A landscape with many valleys, sampled at points; each row gives a point and its height.
From any point a ball takes the steepest step (drop divided by distance) to one of its 2 nearest points. It stops when none of these is lower. Distance is the straight distance between rows; heights are no part of it.
K_112: [135 134 138 131 179 163 115  77 174 137 111 127 138 170 120 124 120  93
 101 115 127]  h=79.1
K_616: [186 122 170 153 120 179 125 108 135 138 160 107  92 144 118 171  94 132
  95  87 165]  h=51.8
K_196: [ 73 102  67 105 100 175 122 107 129 133 119 159  83 120 118 151 153  79
 170 143 179]  h=44.4
K_233: [118 115 176  82 185 117 115  82  83 140 151 147 157 126 144  71 105  89
  98 123  94]  h=28.7
K_933: [134 155 179 133 131 165 136 120 148 112 166 138 129 154 138 138 103  96
 136 148 108]  h=43.2
K_577: [198 129 137 130 146 105 132 112 149 143 114  85 115 130 118 180 159 185
 147  90 176]  h=75.2
K_582: [137  95 143 183  79 111  89 162 116  80 157 179 135  74 145 160 130 167
 100  92 117]  h=52.5
K_589: [125  61 162  66 107 128 122 155 119 105 115 133 156 128 129 164  73 168
 133 127  93]  h=38.7
K_758: [154 106 129 151 126 148  91 131 121 116 113 143 141 132 127 116 100 106
  67 113  84]  h=16.2
K_267: [103 135 123 112 143 121 125  89 148 116  92 102 178 135 116  77 108 158
 144 114  66]  h=46.8
K_699: [ 99 126 114 141 140 115  63 107 136 104 113 182 172  99 138 100 149 134
  90 116  95]  h=36.5
K_370: [151 109  82 188 117 117  85 141 132  92 106 150 128 111 132 145 159 174
  92  98 123]  h=7.4
K_75: [146  55 108  63 125 119 129 157 127 137  70 135 133 116 118 146  90 149
  74 102 121]  h=33.7
K_339: [137 101 115  89 164 128 129  81 167 109  93 149 135 113 124 134 146 181
 102  46 136]  h=21.1
K_45: [130 151 162 131 125  97 147 166 145 121 114 120 192 134 142  98 123 115
 161 180  67]  h=75.3
K_289: [174 134 140 161 136 122  88  98 140  97 140 107 136 169 145 199 179 177
 149 114 128]  h=76.6
K_869: [153 117  86 159 136 141  96 124 135 123 100 132 118 134 128 121 127 142
  62  89 117]  h=11.3
K_697: [129  89 180  54 141 133  93 115 159 113 125 138 161 153 141 188 123 133
 104  91  98]  h=26.9
K_296: [109 118 157  92 136 164 112 134 216  94 106 137 146 151 125 172 139 110
 145 128 119]  h=23.6
K_8: [116  98 135 145 101 173 101 133 179  88 133 106 108 139 111 201 117 144
 149 106 140]  h=36.0
K_810: [164  96 131 179 115 183  89 118 131 104 144 129  88 137 124 170 118 135
  87  90 149]  h=50.0
K_164: [115 138  66 141 161 125  84 115 110 138  94 139  98 151 143 134 185  96
  89 131 156]  h=17.1
K_439: [172 149 126 134 145 114 143 117 138 153  98  97 154 147 119 102 113 128
 117 127 102]  h=72.7
K_410: [133 168  97 152 190  85 148 108 109 163 126  83 131 174 116  97 160  92
 127 139 149]  h=30.5
K_998: [183 120 169  82 162 118 173 132 131 190 107 119 155 150 133 117  87  68
  90 149 147]  h=34.7
K_997: [153 128 183 105  88 109 149 165  79 126 164 129 146 115 157 124 104 194
 167 142  71]  h=21.6
K_400: [123 105  86 194  69 180 108 132 137 106 126 137 100 143 108 170 126 119
 158 152 142]  h=40.3
K_359: [168 150 130 133 118 126 174 125 101 140 142 108 101  94 127  99 122 222
 164 105 129]  h=29.9
K_817: [134 127  80 125 141 147 174 144 164 147 104 111 103 150 117 164 155 109
 152 155 175]  h=49.9
K_973: [123 106 100 121 143 194 126  89 140 134 123 151  87 153 122 162 145  80
 147 136 172]  h=46.1
K_49: [ 99 136  90 128 171 113 212 120 125 166 145  98 120 168 107 133 174  72
 120 166 192]  h=26.4
K_596: [112 152 118 111 163 102 152 161 163 132  96 103 150 131 127 105 148 102
 145 163 120]  h=53.1
K_274: [ 65 128 123  95 132  72 149 195 100 139  99  86 128 134 118  83 130  85
 108 143 114]  h=56.3
K_692: [118 156  72 133 149  86 128 119 107 131 102 112 119 108 126  84 164 160
 136 129 125]  h=53.8
K_335: [144 167 155 165 144 124  96 107  95 124 165 150 131 124 149  97 138  91
 135 164 117]  h=38.0
K_959: [136  91 149 119 109 154  95 141 133  88 146 159 102  91 139 145 120 137
 106  99 131]  h=46.4
K_668: [ 29 148 107 124 111  85  65 173 101 133 116 146 119 102 104 115 155  80
  90 143 161]  h=24.1
K_900: [142 132 141  59 154 155 158  99 153 145 121 121  90 101 119 130 123 166
 167  97 174]  h=49.5
K_380: [ 17 124  99 147 107 130 134 162 116 114 143 106 100 148  87  97 120  70
 113 127 170]  h=59.1
K_183: [102 127 134 130 106  88 107 196  88 134 128 127 134  96 138  79 107  80
 118 172 102]  h=30.9
K_570: [109 141 109 172 161 101  88 138 115 132 127 105 144 168 120  85 149  61
  76 133 123]  h=24.2
K_648: [ 78 125  91 139 119 139 102  55  92 135 134 149 129 118 122  97 147 122
 178 138 149]  h=49.3
K_725: [140 122  98 113 142 127 160 121  96 120 145 162  63  65 139 121 149 180
 143  94 173]  h=64.5
K_119: [179 121 109 185 104 123 118 185 136 115 117  93 103 128 122 176 150 151
 157 148 145]  h=75.4
K_319: [159 116 167 125 115 149 170 168 189 129 128  94 147 145 116 178 102 125
 137 135 131]  h=37.2
K_664: [123 121 131 159  77 175  97 116  91 100 182 175  79  88 134 149 116 142
 142 127 164]  h=66.8
K_451: [ 50 150  86 132 119  77  67 157  85 152 102 160 121 124 119 147 200  67
 107 158 182]  h=21.4
K_578: [ 31 126  95 113 128  98 122 164 133 126 102  94 113 138  96  82 134  85
 107 124 141]  h=57.7
K_636: [ 75 148 116 154  88 131 108 151 136 122 124 134 140  99 117 102 125 121
 181 174 124]  h=31.0
K_886: [106 123 151 107 184 108 158 113 152 151 112  96 199 162 108  78 110  80
 122 139  93]  h=77.4
K_576: [147 130 178  78 162 146 147 124 186 118 140 126 118 144 129 198 155 118
 175 133 168]  h=40.4
K_752: [117 104 166 136 118  54 118 139 133  84 159 175 158  87 173 187 161 184
 133  71 100]  h=56.1
K_177: [198 131 158 134 141 152 136 132  93 139 157 137  88 112 135 126 108 112
  85 115 143]  h=52.2
K_369: [135 143 171  73 130 125 149 143 163 121 113 108 147 114 129 127 122 156
 181 132 102]  h=38.9
K_979: [163 136  91 161 134 129 163 115 118 151 135 134 131 158 148 160 190  83
 182 184 147]  h=21.0
K_856: [116 124 148 138  94 157  74 144 151  89 148 161 116 107 129 154 132 120
 150 144 136]  h=43.3
K_151: [165 140 194 138  86 148 139 156 120 114 175 111 147 168 140 155  77 129
 130 140  71]  h=65.7
K_17: [151 134 190  80 127 131 122 142 113 113 149 148 131 106 155 132 122 120
 138 138  99]  h=21.5
K_688: [138  96 150 133 113  94 125 146 112  90 146 196 144  80 158 146 129 169
 116  86  98]  h=54.5
K_327: [131  82 145 106 115 150 109 180 197 104  84 109 150 140 121 182 118 116
 119 111 110]  h=28.2
K_172: [129 121 171 138  61 154 115 196 108 110 157 144 112  80 141 117  84 127
 150 164 105]  h=40.0
K_657: [ 60  76 102 102 109 113 113 149  81 120 124 164 129  75 130  72  92 112
  73 110 104]  h=84.1
K_687: [ 79 142  92 120 102 124 128 140 117 117 115 128 102  84 127  86 135 165
 188 147 136]  h=27.7
K_306: [155 150 123 189 108  99  91 114 118  80 136 173 168 112 147 130 157 191
 122 112  90]  h=10.9
K_826: [ 98 152 100 142 111 107  93 140 116 146 129 164 135 109 129 139 175  83
 171 194 162]  h=70.2
K_399: [128 158 141 115 128 163 107  52 148 107 171 141 128 184 139 167 139 156
 161 108 125]  h=35.7
K_531: [142 117  82 180  91 187 153 116 116 133 136 119  76 146 110 143 109 123
 162 134 155]  h=37.6
K_972: [114 137 171 101  95 150 102 109 157 109 209  96 122 166 138 189  99 156
 131  82 109]  h=29.3
K_460: [ 67 104  47 154  89 163 152 117 141 135 108 127 110 156 109 140 144  81
 153 152 154]  h=42.2
K_881: [150  95 119  66 160  87 131 184 107 149  75 126 154 136 136 122 105  96
  99 167  92]  h=30.8
K_712: [154  80 158  75 145 146 110 153 116 126 111 151 122 118 140 134  92  81
  90 139 105]  h=19.8
K_693: [165 170 197  79 155 126 164  99 114 144 169 130 118 126 152 124 124 172
 164 116 125]  h=46.0
K_142: [147  80 140  65 164 129 117 140 133 149  78 136 167 154 126 143  82  91
  80 143 101]  h=26.2
K_398: [146 140 182  84 151 159 111  91 168 112 152 133 120 159 140 172 138 128
 139 101 130]  h=37.9
K_217: [100 150 121  88 137 116 202 146 123 193 113  76  85 123 105  82  91 111
 117 122 176]  h=27.6
K_873: [111 158 155  93 110 156 138  81 148 110 165 113 114 156 129 146 114 198
 182  99 122]  h=33.6
K_328: [206 109 156 106 123 104 154 151 109 163  98 107 158 152 131 130  73 127
 112 148 113]  h=70.1
K_931: [125 154 182  94 110 101 124 143 108 107 150 155 148  86 162 104 137 176
 172 143  95]  h=16.1
K_486: [147 160 132 172 178 102 113 129 141 130 127 121 160 159 141 107 156  76
 116 164 113]  h=26.8
K_366: [ 97 139 119 150 129 130 134  97 103 126 137 123 122  97 124  56 112 170
 145 120 105]  h=52.7
K_936: [105  73 144  65 114 123 107 143 113  99 101 178 165  95 135 123  99 152
 118 129  77]  h=42.7
K_716: [165 131 104 166 129 149 109  85 113 128 131 140 119 158 137 151 169 116
 166 148 137]  h=17.9
K_55: [145  40 134  81 140 116 131 114 119 124 100 170 158 130 128 169  80 165
  67  78 114]  h=37.5
K_918: [151 133 206  72 132 161 125 107 121 125 196 141 104 136 150 160 101 126
 124  97 127]  h=41.0
K_597: [ 63 139  89 166 135 106 121 139  88 137 133 106  90 174 106 110 150  70
  94 131 170]  h=60.4
K_53: [144 143 166  94 147 147 195 156 144 162 139 114 107 114 128 106 101 103
 148 152 157]  h=41.7
K_807: [115 112 156 128 175 117 140 124 106 161 156 101 153 160 112  73  92  48
  83 125 115]  h=35.6
K_190: [159 148  87 161 135 148 178  78 165 172  97  99 120 179 103 136 119 120
 136 129 181]  h=33.5
K_26: [ 78 144  78 162 105 105 104 175 127 128 112 133 113 125 120 132 156  82
 128 179 160]  h=71.1
K_726: [ 89 151  60 150 139  61  82 141  88 121  99 173 119  93 140 109 186 137
  72 118 148]  h=86.3
K_59: [116  90 188  63 108 147  96 127 150 111 178 118 140 159 141 206  89 134
 108  93  93]  h=23.7
K_769: [ 77  99 123 119  92 154  83 138 120 104 129 176 123  65 125  96  88 123
  94 116 110]  h=83.0
K_446: [150 131 116 103 147 150 138 129 140 132 121 129  80 119 120 140 145 132
 149 123 170]  h=48.1
K_681: [141 106 160  74 160 126  94 107 142 105 110 169 157 121 150 133 144 129
  98 103  94]  h=22.4
K_703: [ 84 130  61 107 143 101  70 136 117 124  92 182 105  94 148 137 199 127
 104 125 172]  h=86.8
K_208: [155 170 198  86 131 148 189 125 148 156 158 105 114 136 133 130  98 150
 180 128 144]  h=44.2
K_623: [179 139 143  93 170  95 157 100 120 133 127 141 132 101 143 114 151 187
 124  84 130]  h=50.9
K_88: [125 162 114 157 183  88 117 101 112 146 135 122 152 154 134 102 187  79
 158 172 144]  h=28.8
K_428: [107 112 144 130  97 169  92  93 147  84 174 121 106 139 126 196 124 174
 146  78 137]  h=33.0
K_474: [187 154 144 138 140 124 194 156 181 151 119  97 152 148 117 155 138 124
 143 162 154]  h=34.0
K_186: [144 121 141 103 127 135 196 206 142 153 128 111 117 119 123 121  96  79
 107 164 132]  h=38.4
K_117: [177 162 132 157 166  98 161 129 121 188 123  91 125 158 130  98 115  76
  76 132 146]  h=34.6
K_243: [148 138 101 162 114 111  93 140 157  98  81 106 170 134 120 116 141 173
 137 125  77]  h=43.4
K_317: [194 110 171 110 150 123 132 117  88 134 145 157 134 123 156 125 108 126
  74 112 100]  h=54.8
K_11: [153 142 173 148  80 141 116 121  97 106 182 134 158 155 154 124  87 161
 112 122  54]  h=63.0
K_646: [116  96  52 132 117 153  99  73  97 129 121 184  91 109 142 144 182 137
 132  99 169]  h=87.7
K_171: [136 119 164 141  82 102  92 138 123  83 182 135 170 134 159 175 124 187
 108  93  69]  h=59.2
K_253: [116  97  58 161 111 158 107 100 116 104 121 169  87 104 118 132 137 162
 102  91 156]  h=88.2
K_678: [104 118 103 111 134 126 104 161 125 124 111 132  90 106 127 109 129  86
  90 122 128]  h=6.5
K_837: [149 125 110 136 148 144 150  84 104 118 149 162  89  95 132 111 125 160
 109  81 152]  h=63.6
K_124: [152 141 130 193 125 116  90  94  93 103 164 217 127  97 155 139 166 146
 104 118 140]  h=39.9
K_140: [117 157 110  94 158 102 190 136 156 183  95  84 103 147 116 113 122  93
  98 130 196]  h=29.4
K_774: [125 124 119 146  75 145 103  81 100 105 156 159 119 114 138 175 164 175
 193 128 149]  h=7.5
K_467: [119 125 150 101 132 132 223 147 163 178 117  90 169 138 113  88  69 114
 130 156 127]  h=14.9
K_331: [209 129 131 169 129 156 138  95 103 142 154 109  81 140 117 172 121 156
 123  98 181]  h=53.4
K_364: [139 164 134 182 138 108 114  93  70 119 166 160 133  96 144  75 145 148
 121 137 114]  h=36.1
K_960: [129 136  53 148 147 115  94 143 134 130  69 116 105 144 135 129 168 133
  61 105 130]  h=14.6
K_672: [136 103 152 127 177 117  97 109  92 143 135 135 161 147 138  81 111  63
  60 129  86]  h=32.2
K_919: [149  65 151  83  97 147 131 168 158 129  92  95 144 129 109 181  70 140
 119 107 117]  h=33.4
K_373: [127 107  95  96 106 128 142 167 145 122  93 101  99  85 113 122 114 187
 134  93 131]  h=22.0
K_660: [ 91 156 151 124 119 147 145  73 113 112 163 153 127 116 141  80 110 193
 152  99  99]  h=51.5
K_845: [ 98 115  60 154 112  82  99 157 123 108  82 172 130  88 141 101 153 152
  58  94 111]  h=85.8
K_607: [152 173 144 118 165 105 119  87 133 116 127 132 160 134 142 115 179 155
 185 147 114]  h=42.8
K_841: [143 126 120 115 101 147 131  75 123 122 140 130 123 152 140 188 178 144
 227 138 142]  h=11.1
K_801: [140 141  86 132 145 156 156  68 100 158 130 125  73 123 108 102 113 149
 112  89 175]  h=62.8
K_238: [165 142 174  84 159 100 136  76 144 129 149 132 160 141 143 156 149 194
 120  71 117]  h=49.6
K_877: [182 107 195 138 110 117 114 154 125 120 169  79 127 132 144 212 113 139
 102 108 109]  h=44.7
K_454: [ 93 137 112 139 130 132  62 130 130 120 129 165 120 100 126 110 145  77
 107 147 148]  h=11.8
K_43: [132 152 145 156 147 161 101  61 136 105 148 142 133 154 133 113 111 123
 105 115  98]  h=79.9
K_33: [ 68 143 143 155  79 166  77  96 109 102 160 182 138  84 122  99  90 140
 122 129 106]  h=81.8
K_490: [ 94 123 139  96 114 132 146 131 126 104 148 174 101  55 143 111 134 203
 169  99 138]  h=28.0
K_890: [135 116  99  71 123 131 144 174 168 145  78 102  84 111 106 141 116 135
 116 101 153]  h=26.0
K_70: [131 111 145 141 139 163 133 118 132 152 133 122 130 152 111 103  63  57
  66 123 104]  h=39.2
K_408: [ 74 119  75 129 132 116 152 111  97 165 122 131 111 164 134 142 204  40
 143 147 175]  h=26.1
K_188: [131 123 135 123 112 169 136 112  99 115 172 158  59  81 136 124 132 157
 167 124 170]  h=65.6
K_598: [105 116  60 174  96 180 174 144 160 128 113 101 100 158  92 145 112 113
 134 151 160]  h=40.2
K_705: [ 80 133  98  77 152 128 164 120 163 150  77  88 120 125  98  89 110 134
 144 114 136]  h=35.0
K_393: [ 54 152 138 133 105  73  99 214  89 136 137 136 124 100 115  95 136  62
 111 165 153]  h=27.3
K_133: [117  99 107 138  85 159 142 141 114 119 116 120 107  93 109  88  75 168
 105  93 100]  h=45.2
K_544: [ 98 141 142 164 106 178  84  92 117 105 161 160 123 129 123 107  96  94
 114 132 113]  h=80.8
K_240: [ 90 122  97 163 126 144 158  78 130 141 149 140 169 160 124 140 173  63
 177 181 142]  h=47.0
K_16: [122 134 115 162  99 155  73 115  85 130 163 192  96  86 133 141 144 102
 140 160 167]  h=68.0
K_32: [ 92 124 140 113 149 169  94 112 185 106 122 156 132 138 132 140 141  75
 135 149 137]  h=20.0
K_832: [151 113 102 145  95 160 132 149 131 134 115 102  85 118 104 125  85 145
  92  91 138]  h=42.3
K_815: [140 105 148 131  85 125 121 202  70 131 134 147 133  88 145  93  76 117
 121 174  88]  h=34.9
K_309: [192 149 105 121 161  94 153  85 125 161  94 114 138 125 126  96 142 185
  99  82 139]  h=52.0
K_613: [134  93 139  85 109 151 163 120 117 152 112 123 121 107 121 102  70 179
 112  85 112]  h=48.0
K_635: [200 135 120 154 133 121 137 161 145 147 102  94 117 142 122 145 129 131
 105 120 135]  h=73.7
K_727: [120 145 180 125 121 177 150 111 113 140 171 129 104 122 136  92  75 122
 144 137 106]  h=46.2
K_622: [146 123  99 164  96 132  81 121 120  90 129 151 119 111 131 164 169 182
 148 122 134]  h=3.4
K_470: [102 156 134 145 142 152 153  66 150 120 156 150 165 181 139 145 158 100
 189 181 124]  h=45.7
K_909: [135 144 148 152  81 141 116 117 125  93 163 123 145 140 129 137 106 197
 140  99  78]  h=61.1
K_951: [153 144 172 112 110 123 166 123  93 152 142 110 134 114 138  84  92 197
 153 126  85]  h=26.6
K_719: [106 160 103 126 147  79 104 134 140 120  96 127 152 108 133  90 172 131
 170 163 118]  h=54.3
K_272: [118 160 134 167  90 131  95 123 152  90 130 138 163 148 129 147 141 152
 188 166 101]  h=36.3
K_588: [148 118 147 156  81 155 132 206 135 104 153 121  84  96 127 154 103 113
 151 154 140]  h=45.0
K_706: [109 116 113  70 149  90 166 119  95 181  91  86 140 124 109  57  87 131
  95  97 123]  h=22.5
K_205: [137 127 109 178 135 127  85 137  95 132 131 128 118 134 132  89 116  78
  41 124  99]  h=20.9
K_426: [165  94 128 114  84 148 163 190 145 148 106  93 113 125 103 141  62 126
 108 115 139]  h=38.5
K_625: [133 148  77 150 142 137 151  93  97 175 122  95  70 163 105 113 116 103
  84 110 185]  h=62.0
K_690: [ 90 128  85  88 131 127 149 102 125 118 107 139  99  77 125  94 145 199
 179 109 149]  h=25.1
K_294: [ 62 122  71 154 112 119 120  73 104 157 124 128 154 149 111 105 177  78
 184 145 146]  h=48.3
K_702: [208 125 141 136  99 101 167 181 150 160  85  68 145 139 116 143 102 157
 129 119 142]  h=74.7
K_601: [197 152 164 147 136 114 125 107 131 130 156  92 130 157 131 182 141 182
 140 105 133]  h=75.9
K_377: [100  99  96  48 128 122 142 166 141 150  59 110 107 124 111 121  93 115
  83 108 126]  h=29.7
K_138: [103 123 143 125 118 166 165 124 142 149 124 102 120 127 104  86  57 114
 127 126 109]  h=45.3
K_568: [117 144 137 150  84 134 134 164 175  91 111 106 165 142 116 133 115 163
 188 157  86]  h=38.8
K_665: [122 164 123 187 117 110 149 162 155 113 124 112 175 131 124 107 143 120
 163 201 101]  h=74.2
K_887: [ 92 148 136 154 143 103 129 123 100 141 141 100 158 124 124  44 116 133
 155 146  98]  h=53.9
K_993: [147 111 116 152 141 188  90  97 130 114 141 162  84 141 132 156 135  96
 101 122 162]  h=47.8
K_691: [139 123 180  85 141 165 169 131 215 131 129 111 138 148 114 183 110 116
 141 119 165]  h=40.1
K_262: [137 141 116 183 119 143  59  92 121  97 135 180 150 124 141 126 145 130
  90 127 116]  h=38.3
K_780: [161 137 122 173  96 156 144  87 128 117 151 117 134 179 123 185 149 144
 204 152 128]  h=14.5
K_682: [151 146 103 178 113 160 168 108 144 142 118  91 119 156  99 126 100 145
 159 135 138]  h=35.2
K_772: [ 59 113  96  66 138 127 133 131 136 141  93 107 108  99 104  76 103 117
 107  97 116]  h=32.9
K_647: [ 88 150  85 172 137 116 163 130 103 157 111  73  87 185  95 116 119  82
  74 118 170]  h=61.2
K_434: [132 170 196 142 165 143 133 105 121 121 185 149 136 147 152 112 134  69
 143 179 115]  h=40.5
K_932: [134 144 124 145  93 134  70 136 113 135 147 193 126  95 133 182 170 101
 180 191 169]  h=69.2
K_742: [185 114 198 103 119 110 150 157 147 145 143  82 145 142 137 190 101 142
 139 123 125]  h=40.9
K_928: [143 125 167 161  90 125 118 156 156 108 168  57 127 139 131 223 112 157
 145 120 109]  h=48.2
K_435: [105  81  94 130 117  98 108 144 108 106 104 189 152  89 144 104 112 135
  63 100  84]  h=85.1
K_828: [118 112 109 100 144 132 137  79 146 103 123 151 109  96 122 145 149 202
 159  71 148]  h=22.9
K_316: [173 166 135 166 177 110 196 151 141 163 148 100 148 154 131 114 143  76
 102 183 149]  h=31.9
K_15: [106 157 140  94 155 132 171 105 171 132 101  99 144 132 113  94 120 148
 187 140 122]  h=36.7
K_643: [185 113 155 145 111 163 131 179 123 126 159 119  71 111 132 162 108  92
 110 130 156]  h=49.1
K_275: [ 89 130 148  86 183  74  84 143 131 133 111 134 177 118 138  83 160  62
 120 146 110]  h=31.8
K_866: [126 131 151 137 110  93  94 116 133  82 175 129 146 116 153 187 165 199
 145  99 111]  h=57.5
K_135: [ 51 131  92  98 164  97 125 121 118 140 114 130 113 145 119 114 186  70
 152 149 175]  h=27.9
K_61: [127 106  74 104 135 130 109 131 160 113  79 125 110 107 114 136 148 172
 116  78 136]  h=18.2
K_674: [146  84 172 145  88 136  83 157 113  86 166 152 126 107 151 185 115 138
  84 101 101]  h=49.8
K_442: [179 162 138 158 120 103 141 133 106 114 141 112 122 114 133 120 145 195
 182 144 112]  h=32.3
K_260: [151 124 190  58 134 113 161 103 114 135 167 141 139 124 151 144 107 192
 133  85 112]  h=47.9
K_337: [134 128 190  99 112 148 192 142 139 160 128 110 164 156 123 116  61 128
 147 160  94]  h=20.2
K_627: [117 121 155 115 157 148 155  98 182 149 102 111 180 170 109 109  86  77
  96 126 111]  h=78.3
K_128: [ 98 122 173  95 156  97 134 144 132 134 118 125 198 138 135  82 116  80
 147 175  72]  h=76.4
K_104: [ 93 151  79 196 128  93 167 148  88 150 146  89 126 166 109  87 148  98
 149 165 146]  h=72.8
K_981: [186 102 151 163 130 105 133 153 114 123 152 102 109  80 143 187 135 180
 104  82 141]  h=76.7
K_27: [203 116 121 148 168 104 135 130 115 142 129 116  99 110 143 176 176 178
 107  85 175]  h=75.7
K_926: [115 180 156 136 147 110 126  96 132 120 146 154 170 140 142 132 179 110
 208 195 126]  h=44.3
K_125: [126 114 186  68 120 141 147 136 106 133 137 142 146 135 148 120  73 128
 145 158  86]  h=26.3
K_304: [150 124 117 119 126  96 122 127 126 108  91 127 175 115 135 103 125 178
 119 113  61]  h=45.1
K_823: [109 134 165  93 100 135 154 116 130 107 165 127 112 100 136 126 122 232
 189  98 111]  h=31.1
K_195: [129 118 109 130 101 129 126 164 181 105  73  91 148 128 107 132 109 167
 156 121  85]  h=41.4
K_353: [167 152 113 183 114 119 126 100  72 109 166 161 121 109 148 119 156 185
 156 133 124]  h=34.4
K_750: [197 124  93 155 136 130 133 146 142 147 102  98 102 151 122 177 170 154
 146 127 170]  h=74.6
K_481: [115 151  76 188 122 121 118 142 109 133 122 110 109 142 117 107 136 106
 128 156 132]  h=72.0
K_943: [102 136 152 113 150 109  58 120 149 111 110 162 191 118 141 102 148  83
 106 152  85]  h=34.2
K_401: [157 125 141 106 134 103 159 135 100 169  99  98 166 142 131  84  75 141
 116 143  82]  h=71.6
K_583: [140 151  89 173 168 117 149  78 141 172 106  87 131 189  94 102 131 101
 100 125 155]  h=32.1
K_536: [ 97 116 109 161 115 184 139 134 156 125 122 110 114 149  96 106  70  83
  94 127 117]  h=42.6
K_277: [ 67 111 101 154 130 172  73 125 160 119 127 163 121 138 124 135 135  44
 107 157 156]  h=16.0
K_986: [104 142  90 197  71 142 102 142 141 116 115 148 166 131 110 148 143 117
 184 190 124]  h=33.9
K_689: [139 120 129 100 144  99 151 209 138 143 101 117 137 129 136 127 124  66
  94 168 108]  h=34.5
K_676: [ 95 122  95 108 159  84 128 112 101 156  92  88 140 143 102  68 112 122
  63  86 106]  h=19.9
K_210: [130 125 113 126 149 149 159 166 191 119 106 122 143 139 121 147 140  89
 126 160 140]  h=51.4
K_892: [150 108 130  77 138 121 133 166  95 140 121 140 100  89 145 107 109 104
  95 132 118]  h=13.1
K_738: [112 146 119  71 160  95 168 149 107 168 109  98  96 101 127  75 119 130
 124 118 132]  h=25.2
K_790: [111 104  84 117 150 118  88 106 124 107 114 212 109  85 156 147 193 153
 125 100 172]  h=87.2
K_585: [140 143 120 205  77 121  75 101 115  80 176 165 150 129 144 171 152 191
 136 113 117]  h=7.6
K_518: [140 152 161  95 133 102 103 127 154  93 130 125 145 124 142 157 165 166
 185 135 108]  h=41.1
K_954: [120 146 132 129 174 132 188 137 145 146 155 119 132 140 124 116 152  71
 139 184 168]  h=28.9
K_556: [137 119 136  58 153 104 176 140 142 195  85 101 127 136 120 102  94  77
  84 128 163]  h=31.6
K_778: [117 116 143  84 173 106 110 108 110 121 126 162 139  91 146  89 130 112
  97 115 102]  h=25.8
K_13: [ 71 138 121 150 107 166 117  48  94 116 163 173 121 109 126  90 120 171
 164 121 134]  h=50.3
K_360: [103 139  81 118 156 105 116 130 134 149  56  91 114 154 115 105 135 119
  40  91 128]  h=17.2
K_634: [ 75 143 123 134 138  59 123 169  98 135 122  86 158 136 110  46 138 106
 138 135 109]  h=55.1
K_71: [148 154  86 156 159 113 134  67 112 135 106 116 133 135 123  99 152 178
 133 109 122]  h=52.9
K_944: [ 89 149  80 168 136  85  69 140  72 147  97 135 105 155 145 136 205  81
  75 150 167]  h=19.2
K_134: [110 118 142 161  73 176 114 156 169  83 152 131 121 136 110 182 118 124
 182 147 135]  h=39.7
K_68: [161  98 141 164  97 114  97 193 130 103 132  96 102  81 135 188 142 169
 130 112 127]  h=76.8
K_602: [137 118 176  55 119 140 162 109 140 141 128 110 121 111 126 130  87 193
 154  83 136]  h=49.7
K_808: [117 129  75 154 132 129 194 124 108 167 143 125 126 162 135 155 200  48
 139 180 166]  h=23.8
K_795: [ 71 141 129  99 183  83 119 139 126 137 133 112 144 141 119  77 167  73
 141 139 150]  h=29.8
K_729: [193 136 169 149 110 130 156 158 135 137 125 107 165 162 129 142  85 116
 116 145  81]  h=68.2
K_415: [156 154 146 119 175 149 202 120 182 142 140 123 159 154 126 156 165 112
 150 179 166]  h=31.5
K_923: [138 172 104 205 144 100 159 135 112 138 144 100 155 152 123  96 154 107
 165 194 116]  h=73.4

Where does a ball stop that starts at each point below?
K_692: K_678
K_401: K_59
K_702: K_59
K_289: K_59
K_703: K_61
K_826: K_61

Call two points neighbours if one is among the 2 nearest of the other. Go from one point of each pair to the other, from neighbour to neighbour, staying as low as possible. Name the highest point that can't be avoided.
K_59, K_319: K_400
K_61, K_319: K_576
K_467, K_931: K_125
K_446, K_931: K_602
K_678, K_61: K_589
K_681, K_59: K_697
